Each row is a point on a landscape with many peaks, with its height.
From any point a climber steps to the highest of the 2 points nearest to it. It stops when none of these is higher. Distance is the straight distance between rows; heights are no part of it.
q_802: [163 143 128 152 186 129 179 104 133 128 102 164  59 158 123 118 147 173
  88 111 120 150 144 143 127 109 149 139 101 113  88 139  98 146 123  93
 102]  h=25.0
q_485: [128 142 173 149 164 133 169 146 119  67 142  98 171 148 122  99 123 122
 114 119  72 134 134 127 107 129  82  59 164 115 198 107 141 109 116 145
 119]  h=35.5
q_389: [ 61  79 105 170 111 121 134 142 166 131 111 153 117 126 141  97 176 153
 120 125 125 122 152 177 128 121 128 145  70 103  99 148 192 122 141 139
  61]  h=4.9
q_99: [133 103 124  87  53 111  64 134 113 191 108 128 104 110 108 135 150  93
 124 184 170 134  99 118 148 130 148 139 116 153  79 104 125 178 133 151
 116]  h=35.6
q_529: [117 139 139 139 116  91  85 120 105 149 121  98 170 151 123 122 109 179
 107 148 159 134  86  71 166  82 176  82 139 206 151 125  86 148 115 121
 109]  h=66.9
q_649: [104  97  90 107 165 128 102 130 156 186 142 155 147  93 149 167 138 102
 137 153  75 160 139 160 138  80 129 110  96 146 124 163 134 128 105 129
 139]  h=43.6
q_897: [152 173 131 139 103 194 127 116 126 133 114 127 146 129 120  99  69 106
 113  71 115  72 177 122 163 136 122 168 144 105 120  73 157 114 148 150
 143]  h=42.1
q_397: [151 120  90 107 130 123 148 184 134  79 130 162 113 117 140 100 149 115
 147 155 172 138 164 156 122 159 109 217  39 102 113 173 146 152 108  84
 155]  h=11.0
q_983: [149 140  90  91 134 195 136 133  95 114 124 120 102 129  98 196 131 143
 138 104 138 139 146  99 173 117 169 176 101 195 134 116  95 130 169 141
 132]  h=45.2
q_850: [ 94 121 128 182 154 149 142  72 147 161 104 156  86 136 107 114 170 149
  91 149 115 109 149 132  86  88 149 122 126 117  86 118 101 129 103  92
 111]  h=28.0
q_213: [146 103 150 138 118 137 166 153  92 130 145  99 110  95  98 114 152 128
 152 113  66 154 118 140 101 123 155 145 125 104 134 125 124 157 185 153
  82]  h=74.4
q_749: [129 156 109 125 143 117 112 125 146 101 100 129  84 160 124 171 137 178
 132 128 194 113 121 105 181 133 158 147  91 164  70 136  55 155 147 103
 113]  h=78.1
q_863: [ 89 139 200 120  92 159 151 119  63 145 156 103  86 146 149 122 125  89
  79 127 151 114  96  84 147 141 144 179 121 105 101 131 155 103 157 158
 122]  h=26.5
q_954: [104 135 137 155  95 156 168 135 132 125  62 103 136 132 108 149  86  87
 131 115 175 104 114 136 149 171 113  67 166 136 103 101 113  43 114 149
 177]  h=30.8
q_759: [118  89  89 166 105  87  87 143  85 140 118 132 129 119 135 174 171 141
 158 124  92 121 125  90  84 105 121 131 131 129 120 144 151 195 174 110
  84]  h=28.2
q_391: [143 140  80 108 107 156 148 168 173 152 148 140 106  76 125 108 105  59
 167 127 144 153 133 177 107 160 106 123 139 100 150 106 168  87  69 159
 154]  h=77.8
q_446: [103 147 122 171 135 134 150 122 138 126  89 123 129 148 143 101 112 129
  82  69 136 115 155 152 111  67 122  97 146 122 112  80 164 154  69 109
 127]  h=68.0
q_763: [173  68 163 125  90 111 132 116  94 106 137 123 150 155 117 135 123 174
 145 164  97 182 135  68 140 184 146 101  96  98 118 161  98 103 151  99
  62]  h=58.5
q_583: [180 135 109  99  95 121  69  55 159 129  93 115 123 122 181 147  92 183
  78 117 118 173 170 124 190 158 120 110 147 127 126 102  99 161 112 107
 119]  h=65.6
q_726: [133 155  99  94 145  96  63 115 119 124  92 110 174 127 150 155  88 140
  83 113 159 102 133 112 185  73 146  61 144 189 164  95 122 139  96 122
 122]  h=62.2
q_185: [148 122 142  29 124  82  67 116 110  94  95 118 178 139 165 132  60 118
  65 123 136 109 162  99 185  79 102  68 109 138 151 120 117 127 100 102
 122]  h=57.6
q_962: [108 126 136 142 103  83 138 116 127  97 140 150  85 171 138  87 167 159
 108 161 162  80 144 124  93  89 136 159  82 126 103 125 147 183 154 104
  94]  h=52.3
q_535: [132 118 168 165 129 142 120 113 106 162 155 129 171 156 140 134 141 138
 105 154 124 164 120 132 128  96 139 141 158 136 134 119 115 147 115 105
 144]  h=65.3
q_295: [173 140 148 129 158 127 166 153 110 100 180 145 127 122 104  88 150 144
 152 160  95 159 100 124  92 181 129 115 111 116 156 185  83 145 108 108
 108]  h=73.2
q_404: [151 132 122  66 127 122 124  93 109 148 154 124 110  94 164 171  64 126
 145 137 102 154 104  82 150 164 144 115 108 180 180 165 117 115 138 116
 109]  h=54.0
q_698: [122 177 113  98  93 118 100 122 128 141 194 131 137  75 143 128  84 104
 162 121 108  87 127 151 141 131 120 137 110 149 196 147 177 128 134 166
 153]  h=65.0
q_650: [166  83 102 103 146 114 167 155 148  95  85 129 156 139  93 135  94 132
 156  73  94 148 123 138 120 125  96 108 167 142 119 119 149 128 148 103
 101]  h=46.2
q_468: [146 125 121 121  87 121 108 154 112 118 156 103 196  87 155 140  64 115
 179 115 137 135 100 147 174 155 120 161 144 155 158 139 183 135 114 143
 158]  h=59.4
q_285: [152  90 166  91 112 173 175 142  84 140 167 141 155 118 121 113  27  86
  94 117 113 100 149 137 130 106 171 128 144 116 149 115 141 122 155  88
 183]  h=55.0
q_799: [133 107 111 113  76 168 114 167 147 113 118 132 144  92 135 105  95 135
 159  90 136 129 138 144 144 135 132 186 107 141 142 168 137 184 129 133
 182]  h=53.6
q_296: [146  68 155  58  84 113 119 123 133  88  82 122 173 132 145 115  98 126
 106 146 130 148 169  89 154 117  88  93  88 110 144 108 124 128 111 110
 141]  h=52.4
q_976: [110  85  95  76 158 118  98 147 168 181 102 153 107  54 139 157  89 109
 147  99 112  99 127 158  88  92 130 127 114 132 103 168 130 126 114 103
 134]  h=45.4
q_396: [103 156 130 188 138  92 121  85  91 136 159 111 136 132 164 146 114 111
  81 106  92 123 154 101 131  87 135 121 102 101 142 102 189  87 128 110
  88]  h=43.8
q_434: [ 98 132 135 182 133  70  64 140  91 179 109  81 160 152 124 158 158  88
  90 117 126 154  84 124 151  75  98 113 157 151 113 112 176  95 106 160
 133]  h=51.0
q_692: [132 110 154 142 114 129 158 111 117  84 155 143 176 192 129 119 159 163
 134 178 112 158 147  66 128 132 130 148  83 110 126 168 101 123 162 107
 109]  h=53.0
q_648: [124 135 104 167 102 161 128 142 141  94  75 132 127 152 158 178 141 121
 158 138 159 130 126 105 142 179  84 156 104 127  91 162  90 122 118 128
 184]  h=58.0
q_183: [110  80 171 139 118 141 126 145  76 137 111  91 131 147  88  98 164 151
 158 118 102 132 113  95 129  71 159 130 157 144 122 109  78 193 172 149
 115]  h=66.2
q_940: [133 110 148 117 146  78 143 161  86 112 159 125 133 115  75  81 188 120
 130 179 166 130  90 130  82 130 123 125 152  94 111 102 118 129 160 124
  81]  h=24.6
q_454: [155 116  89  88 119 135  96 147 136 102 113 169 159 152 150 163 150  95
 143 156 163 159 131 130 150 194  60 175 143  89  93 123 125 134 111 141
 209]  h=63.0
q_87: [ 81 133 139 144 184 110 123 106 142 102 123 149 108 167 165 196 150  95
 142 139 127  88  99 144  79 124  79 126 100 107  83 150 155  77 158 117
 153]  h=63.6
q_340: [ 73 140  90 140 182 133 148 138 137 169 135 178 117 143 132 131 214  90
  99 165 112 146  92 126 107  88 130 169 129 121 147 175 178 153  65 135
 105]  h=35.2
q_646: [128 116 103 131 118  95 141 119 149 137  92 123  35 151 153 187 116 133
 131 138 142 116 117 133 144 133 114 159  84 164  74 160 108 177 153 145
 102]  h=83.4
q_855: [127 128  72 138  90 151  59 103 168 144 131 147 149 147 170 164 115 109
 150 113 129 118 137 149 151 141  59 156 137  94 106 114 157 138 116 151
 187]  h=67.6
q_136: [104 169 115  82 176 123 162 136 160 130 150 177 106 152 135 200 155  74
 135 165 122 143 121 144 111 138  82 137 127  92 107 144 134  92 113 152
 173]  h=59.1
q_609: [ 94 153 174  71 113 132 119 166 147 166 197 111 112 114  87  96 151  85
 126 160 142 114 108 182 121 138 103 123 154  91 102  89 133  84 143 205
 170]  h=32.5
q_297: [191 118  71  67 146 142  88 114 159 149 132 190 137  96 168 130  86 113
 115 128 134 162 135 187 120 134 117 153 138  87 116 166 101 136  90  74
 202]  h=55.9
q_414: [118 141 149  76  89 143 177 140 163 137 151 146  87 153 128 101  76  95
 106  60 130  95 118 165 114  82 100 145 136  71  79 105 181 113 136 171
 158]  h=66.8
q_431: [108  81 139  99 167  98 105 123 200 179 141 169 159 119  90 136 161 130
 134 176 108 116  86 139  97 153  97 138 119 112 118 183 139 131 105 103
 112]  h=51.9
q_142: [103  70 138  80 127 126 134 189 134  91  59 116 138 129  97 179 101  89
 139 125 157 102 117 104 126 136  73 114 172 157 116  91  97 125 139 116
 184]  h=25.8
q_81: [172 107  39 112 163 119  93 109 178 153 121 171 144  90 138 124 133 120
 143 129 137 146 160 197  77  92  95 127 123  75 126 111 152 131  84  85
 167]  h=51.8
q_585: [101 107 148 194  69 120 134 133 155 131 106 118 105 142 138  95 168 155
 159 152 152 132  90 146  87 161 117 164 127  85  73 144 142 145 125 130
 131]  h=51.7
q_706: [122  71 141  96 111 123 125 123 139  90  57 109 166 157 157 138 111 161
 113 116  75 154 163  96 145  97 113  42  84 156 175 128 111 136  74 109
 118]  h=47.5
q_564: [117 122 135 127 178 102 127 103 153 151 174 137 115 168 119 190 138 159
 121 135 129 122  77 153 156 118 117 173  91 131  78 169 140 123 190 134
  59]  h=72.4
q_834: [107 117 119 160 110  89 124  93  96 143 110 130  98 161 135 128 198 211
 132 150 139 110 130 107 117  93 180 126  89 135  99 170  94 181 140 117
  56]  h=58.4
q_770: [106 157 141  93 179 125  93 177  94 129 192 106 157 132 127 150 141  85
 141 132 100 162 108 141 142 102 105 148 111 134 179 131 154 124 117 205
 123]  h=64.8
q_443: [145 176 112 139 226 148 144 111 141 154 155 138 110  63  93  98 111 109
 118 114 127 118 151 160  73 131 151 106 150 100 132 110 141  76 150 103
 112]  h=59.7
q_250: [142  55 158 137  86  97  92  95  97 137  95 119 128 147  98 117 172 212
 168 160  87 154 135  84 130 127 179 100  80 134 123 172  73 143 121 114
  48]  h=62.8
q_796: [152 157 109 146 123 132 166 114 160  98 105 111  30 162 131 173  92 148
 119  65 128 123 127 130 154 143 130 155 146 192 124 134  95 168 157 143
 128]  h=78.3
q_410: [140 134 169 163  91 125  97 108  99 158 176  99 169 174 141  97 138 170
 108 157 161 155  91  58 150 117 186 132 149 147 119 137  86 131 154 120
 126]  h=72.3
q_744: [148 106  89 154 121  83 107 103  87  98 120 153 158 135 155 157 141 154
 146 156 149 118 137  87  91  90 143 111 126 118 126 109 107 183 181  80
 106]  h=31.8
q_710: [148 151  44 145 136 170 113 125 113 127 110 127 111  95 110 164 163 122
 159 118 120 139 155  84 136 156 158 167 118 154 135 101 114 146 174 145
  92]  h=49.4
q_788: [124 171  67 145 118 153  94  86 135 129  97 133 126 105 157 145 127 142
 120 110 128 108 176  52 138 154 145 143  97 159 152 100 174 120 112 120
 100]  h=54.7
q_495: [103 111 117 145  95 129  77 168  80 188 112 113 133 124 122 121 146 102
 127 166 200 117  71 137 134  84 156 167 115 141  69 109 120 108 108 126
 153]  h=31.9
q_779: [147 175  99 107 150 146 122 129 114 134 129 133 101 107 131 114 114  91
 132 125 106 145 174  94 104 157 136 116  92 116 160 111 182 118  92 119
  97]  h=60.3
q_578: [ 94 183 144 219 109 175  97 103  89 185 144  91 120 141 145 106 115 139
 104 105 177  88  91 117 150 152 155 146 168 139 129 113 138 113 102 166
 149]  h=60.2
q_246: [108 119 105 111  87 133 118 148 148 153 132 142 134 117 149 120  81  85
 132  92 139 120 141 163 120 129  76 157 128 107  93 102 180 104  96 149
 170]  h=72.2
q_798: [100  76 145  91 156  66 105 142 181 147 131 160 169  94 128 138  98 128
 133 120 133 104 132 156  87  91 122 127 101 118  88 149 169 106  95  72
 113]  h=48.3
q_365: [174 124 147 119 126 112  72  88 155 148 188 106 206  80 135 126  99 160
 139 144  99 163 133 181 167 123 134 112 142 114 138 134  91 113  95 138
 178]  h=41.6
q_916: [141  95 138 108 164  71 114 164 154  71 112 114 112 157 118 132 134 190
 146 122 120 105 162 148 129 136 106  84  83 135 131 161 127 159 180 151
  53]  h=39.0
q_261: [168 119 138 102 101 166  99  71 162 142  89 115 119 138 129 137  92 165
  91  84 117 112 159  80 190 153 154 142 134 157 117 129 105 119 137 114
 102]  h=69.7
q_43: [123 186 116 116 117 161 130 102 182 107 146 132  94 119 136 139 134 118
 161 133 103 117 164 161 147 150  99 118 137 130 134  96 135 127 158 190
 162]  h=56.9
q_342: [202 127 103  83 109 136  91 140 150  97 114 129 109  94 166 141  91 161
 142 132 114 137 129  94 144 184 129 112 119 171 198 153  88 167 141 113
  95]  h=57.3
q_544: [100 113 157 162 159  89 183 124 147  92 112 146  88 172 122  92 180 173
 121 120 109 105 127 134  63 103  96 130 142  87 142 142 156 198 137 102
  83]  h=45.3
q_438: [ 91 183 155 140 128 173 163 109  70 125 150 120 152 170 121 172 110 110
 105  99 105 104 103 110 192 118 126 127 165 161 177 126 159  70 176 180
 107]  h=34.2
q_125: [109 171 175 128 151 103 138 138 156  80 127 127 121 185 110  78 133 166
 120 116 108  87 143 160 113 114  89 104 134 126 133 123 129 191 124 136
 147]  h=39.1
q_601: [173 112 129 131 113  96 143 111  86  95 138  87 126 119 133 111  96 181
 137 138 131 167 142 117 163 106 200  81  77 163 139 118 101  93 142 117
  81]  h=80.6
q_207: [ 92 133 125 145 157  83  88 126 137 144  98 110 171 145 105 165 143 108
 119 134 142 101 115 102 129 105  85  81 162 146 108  75 159 109 117 141
 127]  h=45.5
q_660: [133 114 183 135 121 101 132 140  58 134 186 134 143 117 133  86 101 102
 133 143 121 118 128 115  90 115 102 176 134  50 120 129 150 139 148  98
 141]  h=43.2
q_531: [159 137 143 170 175 172 152 148 136 101 109 133 143 132 117  67 109 164
  98  88 123 138 175 197 122  87 160 117 171 137 153 101 150 148  78 104
 166]  h=78.8
q_708: [129 156 155 132 131 140 184 149 114  91 173 115 117 131 142  89 131  98
 131  94  83 108 124 135  91  90 117  90 183  89 211 109 162 146 159 157
 128]  h=30.4
q_573: [ 97 156 153  91 122 119 109 141 152 127 213 138 148 126 105 125 151 106
 159 189 143  88 107 148 125 132 136 130 121 117 126 126 116 117 185 180
 172]  h=30.6
q_460: [141 135  92 146 112 153 160  90 200 131 119 165 139 113 110 104 142 163
 128 160 140 129 140 110 102 200 140 156 125 138 120 144 126 135 118  94
 104]  h=38.2
q_88: [139 187 140 167 170 131 161  83 155 153 154 113  91  90 137  81  98 130
  97  74  88 112 153 159  86 131 136  92 160 103 174 109 169  68 107 126
 110]  h=53.9
q_910: [100  68 211 137 116  99 124 108  88 125  99  66 103 163  88 113 142 169
 146 122  99 132 127  89 108  97 169  92  73 151 115 142  92 118 136 137
  35]  h=67.3
q_236: [126 136 130 165 141 179 159 127 147 149  70 120  37 130 141 141 122 114
 132 125 168  98 118 166  84 127 150  91 141 150 101 138  97 112  84 114
 202]  h=62.3
q_57: [ 83 148 171 127 156  96 122 121 164  90 168 118 137 168 119 120 176 128
 149 168 105  83 110 150  91 109  82  91 129 131 126 129 109 154 169 145
 138]  h=34.4
q_839: [116 115 155 142 132 155 197 141  89 105  96 114 134 116 100  51 158 127
 115 114 111 154 161 113  85  88 188 108 104 112 183 118 144 122  88 103
 118]  h=51.6
q_598: [144 135 138 160  91 112 154 136 120  91  83  85  94 122 142  86 127 172
 146 136 162 131 148 172 159 134 154  73  94 157 116 111  97  96 131 141
 138]  h=73.3
q_108: [106 107 143  92 101 125 130 133 183 114  68  98 101 123 149 156 126 128
 126 135  86 153 145 120 164 126 118  52  91 179 136 126 120 143 111 176
 119]  h=43.5
q_437: [184 112  86  84 108 107  60 101 127 118  77 125 139 103 163 154 141 159
 119 155 131 163 152  66 172 146 130 101 120 159 157 132  71 178 124  97
  97]  h=61.2
q_405: [111  95 134 100 156  97 128 169 159 112  98  87 111 119  73 129 107 148
 149  91 132 131 132 158 123 132 114 115 118 150 101 113 144 133 155 126
  64]  h=42.5
q_76: [112 135  47 157 111 194 119 127 115 135 126 140 128  81 162 101 148  98
 168 124 157 159 157 144 113 163 126 151 118  85 138 104 179  72  98 122
 154]  h=71.4
q_425: [135 101  88  40  66 118 131 117 190 125  91 156  77 102 152 165 108 119
 133 151 135 141 148 144 175 158 136  73 124 163 139 117 105 134 128 154
 120]  h=40.8
q_195: [128 163 121 118  90 152 193 127 183 102 128 167 136 129 114 140  63  91
 131  92 145  58 125 171 140 155  98 123 162 145 153 117 150  95 140 132
 191]  h=36.6
q_953: [145 147 128 134 107 183 137 152 128  87 115 125 135 109 134  89  92 118
 118  68 135  84 171 130 158 110 149 146 120 144 155 109 120 160 151 113
 188]  h=47.6
q_385: [104 151 127 189 103 144 127 110 138 157 122 126  94 148 163 129 115 138
 138 132 176 122  80 136 147 166 113 163 123 142  83 136 133 116 113 141
 166]  h=56.0
q_379: [169 109  89 138 102  96 122 155  82 106 101 133 146 109 137 122 186 158
 164 140 150 149 158  75 115 120 175 130  55 127 116 171  89 147 112 110
 140]  h=20.1
q_383: [ 47 105 143 174 156 115 159  90 153 148 137 159 109 121 138 109 227 112
  92 179 138 121  91 148  99  83 146 150 120 105 109 170 146 111 110 105
  97]  h=31.4
q_950: [136 137 138  88 115  58  97  85 120 172 171 101 149 113 154 175  58 126
 108 131 104 132 102 111 182 105 135  83 108 178 138 150 165  82 124 144
  84]  h=50.8
q_613: [142 160 178 135 117 131 160 141  79  82 166 109 148 120 116  40 107 121
 119 141 121 135 153  88 101 131 174 108 111 125 197 110 117 132  88 128
 135]  h=59.9
q_550: [130 192 103 140 164 123 161 116 122 130 163 182  85 170 158 172 143  94
  95 158 130 162 110 107 101 157 101 172 126 120 109 153 151 133 106 115
 124]  h=54.5
q_824: [105 165 149 179 139 141 123  89  67 153 176  91 107 127 158 173 137 109
 124 107  69 136 119 112 156 115 132 140 131 106 156 120 155  92 182 169
 105]  h=38.6
q_204: [145 141  72 137 124 153 135 101 129 194 151 165  98  84 106 142 141  97
 129 143 113 147  89 139  96 129 136 153 196 107 123 121 135 130 125 141
 124]  h=62.9
q_536: [ 93 137 177 153 142 201 186 140 101 163 119 126 102 128 127 100 138 108
 101 116 126 152 122  92 134 161 156 196 112  94 127 144 139  99 114 138
 111]  h=30.1
q_343: [161 171 155 123 154 159 191 154  88  99 167 129 119 131 112  70 109 135
 132 134 151 156 105  69 109 177 179 122 118 147 189 160  85 123 115 108
 113]  h=67.1
q_313: [124  97 163 112  94 131 170 127 140  90 138 142 160 194 150 121 139 158
 119 189 157 163 132 125 153 108 143 151  73 119  83 127  95 131 110  92
 157]  h=47.4
q_478: [125 104  68 158 141  73 111 155  73 120 107 149 149 124 126 154 188 115
 176 172  99 155 118  77  96 121 128 123  84 121 162 186 126 174 113 112
  92]  h=24.4
q_735: [159 144  98 149 114 133 158 146 127  90 102 130 183 105 175 138  95 133
 163 104 161 153 111 135 156 158 119 114 148 157 162 134 138 111 115 114
 154]  h=54.6
q_582: [124 166 127 142 119 146 117  76 163 114 169 134 193 142 119 122 109 140
 116 135 109 114 138 137 174 134 117  97 158 154 162  69 122 124 151 160
 142]  h=51.1
q_102: [140 151 121 159 205 155 111 159 105 118 136 121 138 105  96  69 135 130
 119  91 147 104 156 189 100  93 158 124 162 104 127  89 122 113 131 105
 143]  h=67.8
q_721: [150 112  96 136 149  67  94 112 127  56 121 136 141 150 142 127 142 190
 158 136 107 104 164 117  91  94 148  77  81 126 155 133 108 177 166  92
  65]  h=35.4
q_211: [131 122 191 139 119 161 164 116  36 145 171 110 151 137 137  91  70  93
  95 120 125 102 141  98 115 113 167 115 128  71 122  99 130  89 130  87
 171]  h=49.5
q_514: [ 94 119 150 123 153  80  86 165  87 145 127 109 114 117 108 122 192  93
 122 191 178  91  89 122  93  91 148 132 124 125  95 120 104 148 130 132
 112]  h=28.1
q_685: [100  76 166 134 117 151 144 164 111 129  89 110 154 108 113 156 114 106
 147 133 162 107  88 141 119 147 133 104 158 153  98 128  91  99 100 116
 179]  h=28.4
q_902: [114 104 129 167  93  77 112 143 110 135  98 108 162 141  65  80 203 169
 132 169 165 150 113 116  80 148 109 127 167 101 114  91 130 138 147 119
  71]  h=20.5
q_928: [126 121 159 110 135  69  98 166  64 153 141  90 151 127 135 135 138  76
 111 144 112 179  97 120 140  73 125 107 117 130 136 139 172 128  91 158
 116]  h=57.7
q_951: [160 134  96 128 113 105 140  96 208 117 157 158 139 104 145 100 101 144
 128 141  97 162 157 148 116 186 112 113 113  93 135 129 165 114  94 100
 126]  h=41.7
q_620: [ 79 191 169 131 111 156 152 110  90 150 133  98 111 150 105 124 139 113
  83 108 155  89 111 119 195 149 117 153 143 120 109 105 159  40 148 181
 103]  h=30.2
q_568: [171 175 118 117 159 129 116 150  97 150 144 140 127  90 114  89 133 102
 131 158 103 159 116 108 116 189 134 133 110  96 152 178 142 148  68 117
 127]  h=66.6
q_657: [119 148 101 112 183 116 111 141 163 162 128 154 144 115 101 157 157 139
 139 145 133 133  64 122 145 162 112 156 144 154 127 191 127 167  91 126
 110]  h=55.3
q_886: [128 191 135 116 172 129 129 122 176 187 188 139 119 100 102 135 127 131
 138 122 129 123  80 158 118 157 156 137 200 143 141 163 121 140 121 151
 133]  h=58.9
q_157: [157 136 156 168  97 137 179 157 114  93  59 107  75 131 120  85 110 143
 157 117 191 115 139 137 105 151 162  91 162 170 115 137  79 115 107 136
 193]  h=67.0
q_241: [ 80 145  95 182 118 173 137 135 159 116 108 118 107 107 141  90 183 109
 152 121 107 111 167 149 101 139 110 128 105 102 146  80 150 114 123 172
 139]  h=63.7
q_859: [128  91 194 143 105  89 111  94 173 129 171  89 149 115 135 104 128 167
 137 164  82 146 125 196 134 120 110 100 110 123  99 139 110 135 102 143
 148]  h=45.1
q_873: [131 147 128 106 144 123  91 131 177 197 215 151 134 105  94 127 157  85
 129 143 145 117 108 192 104 110 125 103 194  89  99  80 117  79 121 175
 181]  h=35.3
q_567: [164 146  95 139 106 156 149 148 198  69 105 165 131 102 131  77 102 103
 138 115 148 107 148 168 113 139 137 128 158 150 154  98 138 153 134  95
 198]  h=41.5
q_607: [117  85  91 142 134 114 131 140 148 155 114 137  68 142 107 175 181 149
 122 134 140 140 107 159 163 114 109 170  88 127  28 167 138 148 171 133
  77]  h=77.9
q_272: [106 155 145 135  87 161 193 125 128 118 114 121 155 130 119 142  79  82
 131 101  94  76 123 177 154 163  81  81 173 100 151 113 143  41 138 171
 183]  h=33.5
q_887: [118 162  91 194 115 107  71  82 114 132 157 126 156 117 188 155 156 141
 129 144 138 126 150 108 128 129 140 142  88 124 127 111 165 104 122 125
 105]  h=49.3
q_440: [124 125 163 133 128 107 140 104  72  98 109  91 113 144 114 122  94 144
 119 116 107 114 151 110 135  90 149  90  88 131 125  95 102 107 165 111
  52]  h=73.6
q_452: [110  83 183 129  87  86 104 112 139 125 110 102 121 148 130 116 120 161
 149 143 124 116  90 141 147 151 106 120 117 120  85 161  98 157 131 118
 129]  h=48.1
q_806: [116 148 135 150 154 160 151 121 104 159 197 143 119  92 122 108 127  72
 124 107 111  82 131 164  79 110 141 119 212  75 179  88 142 115 145 132
 181]  h=26.2
q_722: [157 101 128 135 169 122 152 136 145  98 107 110 186 130  93 134 150 139
 139 137  63 205 138 132 115 155  98  99 158 119 146 117 142 108  93 130
 108]  h=41.4
q_234: [135  96 124 161 189 117 188 106 118 104  82 151 138 174 131 127 173 189
 144 116 115 180 150 148 128  67 148 132 124 117 104 168  89 125 103  84
  92]  h=22.2
q_358: [106  88 112 143  99 120 106 135 126 127  78 107 114 146  84 124 210 155
 135 156 153 128 147  75 104 171 127 113  95 127  93  90 130 106 170 149
  63]  h=16.6
q_174: [ 93 136 123 122 144 107 123  97 154 176 163 141 139  97 158 183 115  97
  90 146 127 184  91 156 152  87 138 112 118 176 146 146 170  83 113 145
 116]  h=47.2
q_306: [121 122 120 157 137 169 146 127 122 180  90 138  82 122 150 134  77  92
 102  96 124 110 133 162  89  93 132  83 175 131 111  98 145 114  79 108
 191]  h=61.8
q_435: [ 98  71 192 162 110 141 133 113  93 160 109 133 171 150  95  92 182 139
 144 159 118 165  99 108  90  77 165 147 154 113 120 137  74 150 114 113
 150]  h=59.8
q_240: [119 129 137  79 166 117  99 134 156  81  96 102 129 168 106 147 106 187
 110 106 176  84 138  74 174 148 119 132 105 187 125 165  58 127 156 130
 101]  h=73.4
q_572: [ 97 122 119 177 130 111  88  74 140 133 139  92 227 153 128 170 141 145
 100 126 103  99 145 126 170  88 107  92 155 147 147  71 112  90 157 126
 141]  h=45.6
q_247: [ 87 128 173  89 108 166 181 153 104 146 151 133 113 132 126 103  74  71
  91  73 113  51 141 151 127  63 130 125 149 107 143 102 158 126 146 147
 180]  h=61.4
q_165: [134 127 145 131 142 236 155 128 104 141 142 151 106 143 111 141 115  92
 119 109 111 138 146  79 127 179 145 217 142 113 136 124 114 107 150 116
 159]  h=33.4
q_681: [167 130 147 148 112 211 127 113  91 159 153 142 135 142 106  77 101 120
 101 100 118 134 146 126 131 160 131 170 181  95 106  74 132 131 148 112
 165]  h=37.5
q_939: [135 153 128 129 124 156 134  94 178 131 124 117 112 143 137 143  86 178
 107  80 106 131 116 129 188 126 129 158 143 184 104 127 138 161 139 147
  88]  h=73.8
q_655: [173  87 128  68 135 123 104 185 131  57  93  87 133 160 119 137  94 175
 131  85 140 143 125  60 169 181  86 144 131 154 167 157  49 111 155 126
 104]  h=68.5
q_515: [137 135 115  65 168 206 129 167 166 111  95 126  98 103 117 154 114 144
 115  79 124 131 171 123 199 129 153 177 104 195 160 161  88 149 124 137
 139]  h=41.3
q_30: [159 130  98 155 129 137 119 177  69  98 101 155 134 137 162  99 153 125
 140 121 154 126 180 101 106 128 158 189  69 100 120 153 103 164  94  65
 182]  h=15.7
q_669: [136 113 140 171 134 195 172 150  88 137 138 128 100  87  95 106 161  75
 152 127 128 124 108 157  55 130 142 120 198  83 144  92  81 114 180 143
 163]  h=22.6
q_40: [113 138 168 203 112 156  97  95  82 180 172  98 158 128 137  83 142 164
 112  93 131 116  90  68 114 145 194 169 164 104 155 152 126 115 148 140
 115]  h=65.9
q_891: [186 133 124  67 135 163 123 179 114  62 102 101 120 138  99 174 101 117
 153  87 152 117 134  60 195 188 114 138 176 189 168 114  43 103 174 132
 157]  h=64.0
q_116: [124 116 152 107 114 129 168 137 114 155 145 124  93 124 116 148 116  90
 142 117  99 142  97 138  96 129 109 136 175 121 115 112 131 174 155 157
 130]  h=67.7
q_977: [111 161 107  88 140  96 125 177 124 120 180 114 131  98 132 133 152  90
 164 105 105 119 100 150 118 140 103 151 133 137 187 129 199 166 147 196
 102]  h=71.8
q_251: [107 108 102 101 107 103 148 146 155 112 144 170 106 132 133 125 132 128
 140 154 144 147 152 169 131 139 108 176  46  93  81 145 196 133 137 119
 104]  h=7.6
q_375: [189 108 113  55 123 145  94 143 139 119 136 170  88 123 156 180  80 101
 132 130 151 137 142 142 120 177  93 182 150  97  95 149  79 147 121 100
 228]  h=59.0
q_577: [170 126  85 113 170  82 132 158 102  92  95 119 158 140 149 157  78 150
 155  89 173 135  99 121 133 138 103 105 172 162 142 129 123 145 141  87
 102]  h=50.1
q_270: [ 88 144 133 138 190 110 124  99 145 119 135 130 103 152 109 207 150 110
 150 122 151 107  73 153 123 152  98 161 161 144  79 150 141  77 184 141
  88]  h=67.9
q_453: [ 86 147 114 117 152  92 168 144 166 124 126 175  93 147 112  99 196 120
  94 156 136 120 115 118  75 143 109 122 140 112 146 163 192 164 102 131
  66]  h=39.9
q_596: [150 131 108  60  85 107 136 139 125 142  98 122  90  99 120 163 112  94
 139 173 186 154 122 119 152 150 131 119 144 153 102 106 123 149 105 150
 133]  h=38.4
q_924: [142 158 133 113 116 124  61 125 143 189 216 123 198  71 105 123 110 112
 143 122 113 123 112 194 136 123 133 125 180 119 143 103 122 101 116 164
 189]  h=38.3
q_5: [162 103  83 131 133  80  94 119 166 137 120 167 161 112 143 108 151 141
 103 157 100 165 189 152  95 127 112 114 116 100 165 146 147 162  58  91
 122]  h=46.4

For each start below, name the point where the climber stops.
q_902 -> q_410
q_649 -> q_646
q_863 -> q_295
q_251 -> q_977
q_806 -> q_977

Call two points neighbours if one is among the 2 nearest of the other. Go from one point of each pair to the other, from neighbour to neighbour, staying as high as possible. Name the lowest point that can't be avoided.
q_646, q_391 -> q_983
q_391, q_213 -> q_385
q_977, q_410 -> q_207
q_531, q_410 -> q_313
q_410, q_213 -> q_435
q_531, q_601 -> q_306
